Each row is a point on a landscape with many valleys, with its height.
A ball rolls from a point to the lowest of its 3 nearest points, and stops where none of them is lower. Distance is the straight distance between rows; heights are no part of it.
Vapob h=283: 13	19	32	-21	40	-8	-6	-11	44	32	-17	-27
dof h=216: 13	-3	-10	-37	-18	64	1	-27	-58	4	16	44
nozug h=114: -46	24	-62	35	-18	22	-14	-16	49	-44	-2	18
Kov h=157: -14	23	-6	0	10	34	3	-66	-3	32	23	28
pib h=97: 9	14	-3	0	-12	20	-14	-23	-28	6	29	20
Nemot h=414: -4	-14	39	14	-17	-52	15	22	19	-34	1	-57
buvul h=98: -24	4	-47	36	-38	-10	-5	-13	-14	-22	24	10
lolut h=621: 2	-24	11	13	43	-41	15	43	17	43	-40	-5
pov h=149: -31	20	-23	24	-31	-40	13	-40	1	-15	18	-36
mabi h=296: 42	-14	18	-57	-6	60	-11	31	-49	-18	-17	28
Tuk h=88: -19	6	-51	17	-36	36	-16	-19	-19	-13	10	43
fom h=51: 19	-8	35	-61	42	69	7	-4	-11	14	13	34
Kep h=234: 9	-2	37	-27	83	19	3	-4	38	42	-28	6
fupuz h=758: -8	-23	19	10	27	-56	25	39	37	27	-48	-32
foz h=119: -20	11	-23	27	-33	-31	4	-19	-8	-17	21	-7
dugi h=78: 3	5	-27	10	-40	13	-18	-8	-37	-5	29	22
lib h=478: 7	-23	7	9	70	-26	8	30	16	50	-40	3
fot h=178: -42	5	-18	15	-34	-56	24	-51	10	-14	10	-70
safi h=44: -18	37	-9	-10	-6	-13	3	-77	22	38	5	-41
zegok h=363: 13	30	31	-15	13	-14	1	-28	26	23	2	-40
bafog h=92: -25	17	-52	31	-28	11	-10	-25	9	-16	11	16
daz h=308: 39	-8	10	-36	-21	36	-18	45	-41	-27	-14	19
namo h=404: 21	16	37	-14	26	-1	-10	11	27	14	0	-14
rorut h=270: 17	-26	22	-26	63	37	-1	31	5	26	-31	32
padad h=249: 35	-44	-3	-23	-14	8	-2	98	-39	-21	-53	12
tafa h=117: -28	31	-31	17	-4	23	-1	-67	18	20	4	22
Liv h=201: 20	18	44	-29	55	22	-3	-20	24	32	-8	-2
difi h=35: 11	14	11	8	-23	-19	-7	6	-12	-6	30	-7
kobek h=62: 15	-28	25	10	1	-28	3	70	15	-11	-16	-2
luked h=371: 20	-24	21	-7	15	-1	-9	73	2	4	-25	13
dabo h=636: 4	-37	1	12	62	-72	17	37	-21	56	-30	-12
sura h=487: -7	-4	27	25	-29	-56	19	-6	0	-51	24	-54
Bik h=110: -42	36	-48	6	-5	6	-1	-87	52	21	-16	-20
levad h=148: 15	4	13	-22	2	47	-7	-25	-22	16	30	30
Lomag h=96: -33	26	-50	29	-17	-3	1	-48	28	-12	-2	-1
romed h=146: -29	-5	-21	46	-43	-44	17	-14	-21	-44	31	-21
Funuv h=42: 12	-5	32	2	18	-21	-2	47	26	6	-13	-11
Datut h=469: -10	-18	37	-2	-18	-59	21	-9	30	-22	-15	-90
zorab h=59: 4	-6	-32	16	-47	-7	-9	15	-44	-35	33	11
vepo h=109: -49	6	-63	51	-36	1	2	-4	13	-52	7	6
vuv h=63: 24	-17	16	-7	-31	-10	-9	65	-12	-29	7	-1
bor h=168: -23	26	-24	19	-21	-35	13	-58	17	4	17	-37
zubur h=195: 22	-37	10	-4	-22	-11	-8	90	-8	-16	-27	10
tul h=151: 22	4	49	-46	59	48	0	-19	14	25	12	19
femes h=172: 37	-15	32	-44	32	57	-13	19	-13	6	-8	31
Tozi h=100: -21	-16	-35	37	-61	-22	-2	14	-39	-53	27	4
Fikef h=135: -15	11	-25	10	-12	33	-5	-51	-7	14	14	45
nodo h=729: -2	-47	9	19	18	-48	15	70	6	15	-37	-10
rafib h=744: -8	-40	12	23	32	-65	21	55	8	30	-42	-18
bere h=158: -15	-3	-35	-2	-15	67	-8	-48	-20	3	12	59
ral h=285: 2	17	30	-2	-10	-42	10	-1	24	-5	4	-49
Lusa h=240: 30	5	23	-18	5	24	-19	19	-19	0	19	12
Kaz h=45: -56	-20	-48	65	-46	-29	18	6	-15	-76	16	-11
Pap h=578: 15	-46	0	5	33	-19	1	67	-10	30	-38	15
bopa h=328: 13	-4	26	-7	57	-6	-3	22	41	37	-34	-7
bam h=318: 31	1	-1	-19	-33	25	-16	15	-61	-15	7	19
sokig h=188: 13	29	30	-24	28	24	0	-45	0	28	25	6
nesob h=134: 8	26	9	0	6	2	-10	-41	-4	19	30	3
fudo h=118: -31	36	-47	18	-11	67	-27	-32	52	-58	15	28
tido h=266: 37	-19	18	-31	10	34	-23	55	-15	-1	-13	20
losil h=156: -1	21	13	9	-19	-42	14	-23	4	-8	28	-32
godo h=226: 36	-4	22	-81	14	83	11	-2	-55	-12	-8	38
velut h=87: -12	40	-14	5	-7	-5	2	-67	10	31	15	-13

Call two points neighbours if one is among the 3 nearest of the other. Go from one point of each pair to the other, from neighbour to neighbour, staying as low as possible. Name the highest point that can't be avoided.
difi / fom | sokig
safi / zorab | Bik
Kaz / zorab | Tozi
difi / zorab | pib

Where does a ball stop that starts at each point below?
fupuz | fom
Liv | fom
dof | zorab
zubur | Funuv
nozug | zorab
bere | zorab
Datut | difi
mabi | fom
dabo | fom
vuv | Funuv
bor | safi
Nemot | difi
